Points on a hilly landscape, in no order, each with its height.
A ball rolls from a point to the lowest of its 2 nearest points, and stops where none of them is lower. Distance is the straight distance between rows; heights are no part of it.
Rol (h 343): [105 109 154 147 135  98 109 198 147 149 149 115 177 145 158 149 118  98
 108 124  83  82 123 103]
fise (h 299): [ 93  77 103  77 154 159 112 140 127 129 147 124 137 145 137 113 122 134
 129 134 155 125 168 157]
zuza (h 474): [132 147 172 169  75 119 148  81 104 130 108 117 106 115 102 189 108 165
 158 111 103 182  94  90]
Sapim (h 110): [104 144 139 189  94 104 125 113 135 114 119 101 121 106 116 161  76 123
 130 126  91 138  91  80]
tepu (h 213): [123  87 125  64 178 164 122 121 137 121 139 124 111 116 125  85 132 121
  93 145 182 114 163 182]
lokiv (h 382): [147 124 165 140 121 145 150  90 128 132 111 118 101 130 115 103 113 188
 138 119 124 125 138 106]
nota (h 345): [ 87  51 124  54 165 153 122 133 130 117 137 121 140 156 135 119 118 132
 131 121 175 124 167 205]
Fufu (h 277): [152 118 106 110 145 142  97 141 126 152 135  64 146 112 143 124 122 125
 120 133 155 119 132 157]
rar (h 518): [ 91 138 121 202 102  86 139 151 107 133 114 151 108 149 146 121 116 150
 154  77  79 116 115  94]
befib (h 215): [199 166 100 162 107 172 127 119 127 164 141 106 112 128 124 143 114 143
 153 145 156 199 146 132]
bepiv (h 263): [150 161 178 171 112 123 149  98 161 105 101 113 104 109  99  63 112 104
 121 142 121 119  99  67]
veza (h 641): [143 189 124 158 111 161 142  91 158 108 120 143 101 110 104 126 120  94
 128 190 133 180 119  87]
Vumug (h 323): [102 119 139 130 140 106 103 169 152 133 143 107 166 121 142 129 122  81
 105 156 102  80 111  95]
zelo (h 400): [198 170 128 101 141 172 157  85 142 111 131 165  77  68  78 112 198 101
  95 124 153 155 134 130]
duk (h 477): [103 138 149 159 138  72 157 200 102 150 117 208 169 182 174 108 142 142
 128  94  78  72 131 122]
seko (h 208): [ 87 113  84 160 115  94  94 169 101 150 137 116 134 139 157 167 151 134
 158  76  98 115 139 158]
Doso (h 367): [111 107 175 149 137  72 128 210 122 156 128 138 183 158 165 152 123 124
 110  85  67  73 122 129]
big (h 220): [143 148 159 134 130 121 132  92 145 112 100 103 111  93 102  78 122 116
 104 136 120  99  94  85]
Kuv (h 527): [ 96 119 148 184 113  86 142 152 121 128 119 140 135 145 145 120  90 148
 135  87  75  93 101  77]
fos (h 291): [174 173 196 143  82 131 154  68 131 130 122 116 107  94  84 164 141 136
 137 152 143 188  84  96]
Veb (h 537): [ 76 113 140 154 122  94 132 137 138 114 129 137 147 135 137 128  92 138
 130 126  78  82 107  69]
Zel (h 479): [174 127 170 122 150 158 155  91 152 118 113 128  77  99  97  63 150 151
  95 143 153 103 152 140]
ber (h 184): [155 166 132 139 131 113 116 110 141 118 103  84 123  79 105  93 130  88
 100 127 120 106  77  97]
Kif (h 450): [ 86 119 149 133 132  45 142 204 104 140 114 208 194 175 164 139 169 128
 129  95  75  68 141 148]
Gemez (h 269): [149 122 109 129 117 162 118 105 104 161 128  99 119 120 129 159 118 165
 147 117 146 161 143 137]
pimiv (h 305): [ 70  46 124  60 152 112 131 196 117  92 134 191 172 219 151 117 150 118
 146 107 144 115 168 196]
fesop (h 245): [164 103 161 119 154 145 132 124 122 132 116  90 110 158 143  88 106 192
 109 108 153  90 139 173]
dola (h 147): [188 188 119 164 110 105 122 123 142 122 109  76 121  80 104 108 112  80
 110 128 128 149  73 114]
Zazo (h 302): [137 104 152 126 135 127 138 117 101 128 103 115 108 159 139 106 113 213
 134  82 129  97 134 161]
Bogun (h 273): [ 90 125 116 108 147 133 119 107 148 107 133 132 127 111 119 107 120 102
 116 172 120 106 122  80]
Ginos (h 225): [ 85  95  77 122 113 117  97 138  86 149 130 109 137 130 152 180 152 143
 171  76 122 134 149 181]
Tasef (h 312): [ 97  70 110  43 171 169 121 125 137 128 144 134 122 100 112 107 128  98
 118 140 198 158 173 190]
tezar (h 669): [155 182  51 100 133 140 106 110 143 119 141 134 132  86 118 142 131  65
 119 176 147 170 117 135]
Nune (h 224): [117 131 124  95 152 147 131  84 143 111 127 142 103  94 105  94 138 113
 104 164 137 121 137  95]
Bub (h 364): [ 94 114 129 146 124  77 136 145  92 127 105 148 132 156 156 112 128 186
 145  72  95  79 117 138]
Nogeb (h 509): [ 95 146 143 234 101  69 158 178 119 139 120 168 109 161 156 109 107 117
 141  72  76 120 107  82]
Setul (h 579): [ 95 117 120 121 131 155 142  91 133 116 134 163 104 133 116 119 111 150
 137 156 118 137 157  81]
bar (h 563): [ 84 126 117 159 113 132 137 108 121 117 125 155 110 142 130 133 103 156
 154 128  92 125 134  77]
tigek (h 623): [148 165 152 155 122 166 156  85 156 113 122 145  87 118  99  97 128 117
 133 172 133 160 140  76]
zud (h 324): [192 204 129 118 124 153 151  78 147  96 113 145  94  77  79 115 175  88
 106 122 129 161 100 107]
dafi (h 207): [164 153  90 200 111 155 118 158 118 157 143  98 112 145 144 137 106 139
 155 115 127 172 142 123]
Dufe (h 177): [173 150  86 172 124 184 122 142 122 161 147 109 106 152 137 117 114 143
 150 136 150 179 161 129]
dolus (h 315): [211 155 155 124 100 165 143  84 124 165 144 122 104 105  99 160 156 153
 135 152 179 197 125 134]
Dun (h 429): [102  85 135  83 163 100 131 163  96  97 132 175 156 224 160 118 136 157
 136  87 147  78 141 227]
guveg (h 233): [ 65  50 128  71 145 115 119 191 131  99 144 173 182 187 152 125 146 115
 138 133 120 105 165 144]
Fub (h 388): [ 98 103 150 139 133  78 126 185 111 136 122 138 166 167 165 135 126 153
 128  83  85  65 118 139]
Melu (h 417): [144 115 182 118 111 137 148  64 118 135 107 118 100 111 105 143 126 195
 135 119 131 137 126 106]
Taka (h 599): [117 136 145 145 115 172 163  78 143 118 134 179  84 137 104 123 121 153
 144 164 125 168 164  75]
Gatu (h 337): [128 113 150 157 120 106 143 132 105 132 105 114 116 150 138 105 108 194
 142  81 103 101 117 119]
Vumet (h 336): [ 96  97 108 118 145 148 117 159 118 137 145 138 135 168 151 110 122 147
 136 125 119 105 160 128]
sozo (h 657): [152 202  80 128 119 144 128  96 150 101 120 148 116  89 110 140 129  70
 115 186 133 181 104 112]
vog (h 301): [ 94 137 130 134 133 108 110 127 153 112 130 114 143 106 124 114 110  86
 111 163 100  89  97  74]
pez (h 256): [193 152 101  77 125 164 135  81 127 151 147 150 105  81 102 149 166 109
 107 155 191 189 131 151]
luzim (h 121): [120 150 137 137  98 121 120  72 126 122 114 105 125  82 106 186 100 127
 129 150 118 153  94  94]
rane (h 413): [107  84 137  93 153 113 119 168  97 119 127 131 152 204 170 124 134 161
 136  86 133  77 136 203]
bubif (h 151): [114 173 160 186  81 121 144  88 149  94 100 116 114 100 104 156  80 103
 130 159 104 168  84  78]
bona (h 497): [ 92 144 139 200 123  72 151 195 121 154 128 194 140 170 170 114 128 116
 134  89  66  95 127  89]
sama (h 146): [115 138 102  82 140 153 123  77 133 119 136 139 114  82 104 141 137  97
 116 171 152 158 133 108]
petag (h 551): [ 75 105 118 128 128 113 137 121 118 111 127 155 134 147 140 123 110 169
 148 116  95  96 135  96]
nilu (h 174): [175 127  82  61 145 166 123  98 128 158 145 128 118  82 114 134 147 103
 110 144 201 179 148 178]
divo (h 428): [138 110 156 112 150 149 144  95 142 122 118 127 101 124 119  84 121 169
 110 142 144 101 149 124]
Zeme (h 166): [101  88 109 127 127 101  85 184 148 133 156  76 185 130 151 183 139 101
 133 118 112 103 131 142]
suf (h 470): [176 137 148 100 155 172 160  89 143 113 121 158  66  72  86  85 179 121
  85 141 159 125 159 143]
bes (h 206): [139 194 188 177  73 134 160  75 152  91 101 127 108 100  89 145 108  99
 137 171 119 194  87  85]
tor (h 246): [123 111  96 130 111 144 110 112  86 162 125 100 122 126 140 179 133 168
 161  85 132 151 141 159]
datop (h 129): [102  80 136  96 144 112  96 189 146 125 143  94 190 146 154 152 143  93
 117 143 118  86 135 136]
Sazan (h 415): [ 77 123 124 120 134  44 145 179  86 121 114 213 180 181 161 113 173 147
 138 104 113  65 135 171]
pel (h 179): [148 103 152 108 165 144 113 161 124 138 130  94 133 168 158  87 116 156
 103 127 148  77 133 174]
Baget (h 684): [138 158  92 140 138 113  92 175 158 134 154  99 161 105 137 134 127  54
 102 166 123 113 105 114]
lebem (h 449): [142 131 201 142  83 130 162  64 108 135 112 128  96 122  93 159 131 195
 157 108 115 161 113  91]
Vutur (h 383): [ 78 109 107 132 126  73 117 179  89 140 120 175 147 173 168 120 170 147
 150  92 105  81 143 172]
mavip (h 285): [143 107  76  85 148 145  93 145 133 148 148  77 162 111 141 131 132  97
 131 145 170 132 140 172]
sitob (h 178): [ 78  66 133  88 142 114 110 192 144 115 150 139 185 167 154 139 143 101
 129 147 106  91 153 121]
vavan (h 230): [154 158  83 195 109 118 107 161 136 152 151  77 130 115 138 174  87 119
 136 122 121 167 118 130]
mivup (h 372): [160 187 116 118 140 148 138  88 148  96 109 132  97  80  90  89 159  81
  99 130 125 129 104  97]
zupif (h 188): [112 107 102 154 126 110  90 192 124 154 155  86 158 138 157 173 130 122
 138  92 105 112 137 147]
rusa (h 67): [117 152 120 110 114 146 126  65 131 119 127 138 117  90 103 172 125 117
 126 178 135 164 114  92]
neno (h 250): [163 142  81 146 125 137  98 142 129 154 147  75 141 105 137 151 105 120
 135 140 142 149 126 140]
kilel (h 76): [ 97 123 128 140 113 110 111 102 130 119 121  95 133 100 121 164  95 131
 133 134 101 117 103  91]
faro (h 251): [185 202 163 139  96 135 151  69 145 109 106 127 101  80  79 136 155  98
 121 148 138 181  83 104]
kefa (h 96): [146 107 143  97 176 159 122 141 140 129 132 107 115 146 141  68 129 137
  91 145 166  89 149 167]
zim (h 361): [ 73  86  97 111 131 115 114 164 105 127 136 150 147 166 157 134 143 145
 156  97 110 100 157 155]
ludug (h 371): [ 88  47 146  56 174 113 138 169 121  77 144 182 167 226 143 116 124 135
 135 102 161 101 155 218]
zer (h 249): [140 100  85  68 149 166 109 115 128 150 143  95 138 103 130 129 130 116
 125 140 187 152 155 182]
dag (h 257): [204 171 141 161  91 154 139 104 122 154 132  99 110 114 107 157 120 146
 151 142 151 207 119 123]
gepa (h 189): [199 207 131 147  97 112 134  92 140 112 101 102 117  69  91 131 128  87
 118 134 129 178  66 119]
rober (h 331): [188 123 135  94 118 185 147  88 130 168 157 151  95  98  99 153 165 142
 113 156 201 187 150 148]
reru (h 677): [160 181  55 124 140 129  99 147 153 127 147 110 142 101 131 117 133  56
 113 166 137 141 110 127]
zera (h 381): [ 96  56 125  71 159 144 113 161 117 116 141 125 150 191 155 120 127 137
 135 107 158 106 161 212]

Where does a ball stop that starts at each point below?
tor => datop
Dun => datop
Fub => kefa
sozo => fise
suf => dola
Rol => rusa
Baget => rusa
Veb => fise

Call two points neighbours if one is among the 2 nearest of the other. Go from one point of each pair to the other, from neighbour to neighbour, staying as low as possible. Name the highest point that can't be avoided.
dola and nilu => Fub
fise and datop => Dun
kefa and lokiv => zuza
kefa and nilu => Tasef
kilel and rusa => luzim
nilu and Dufe => mavip
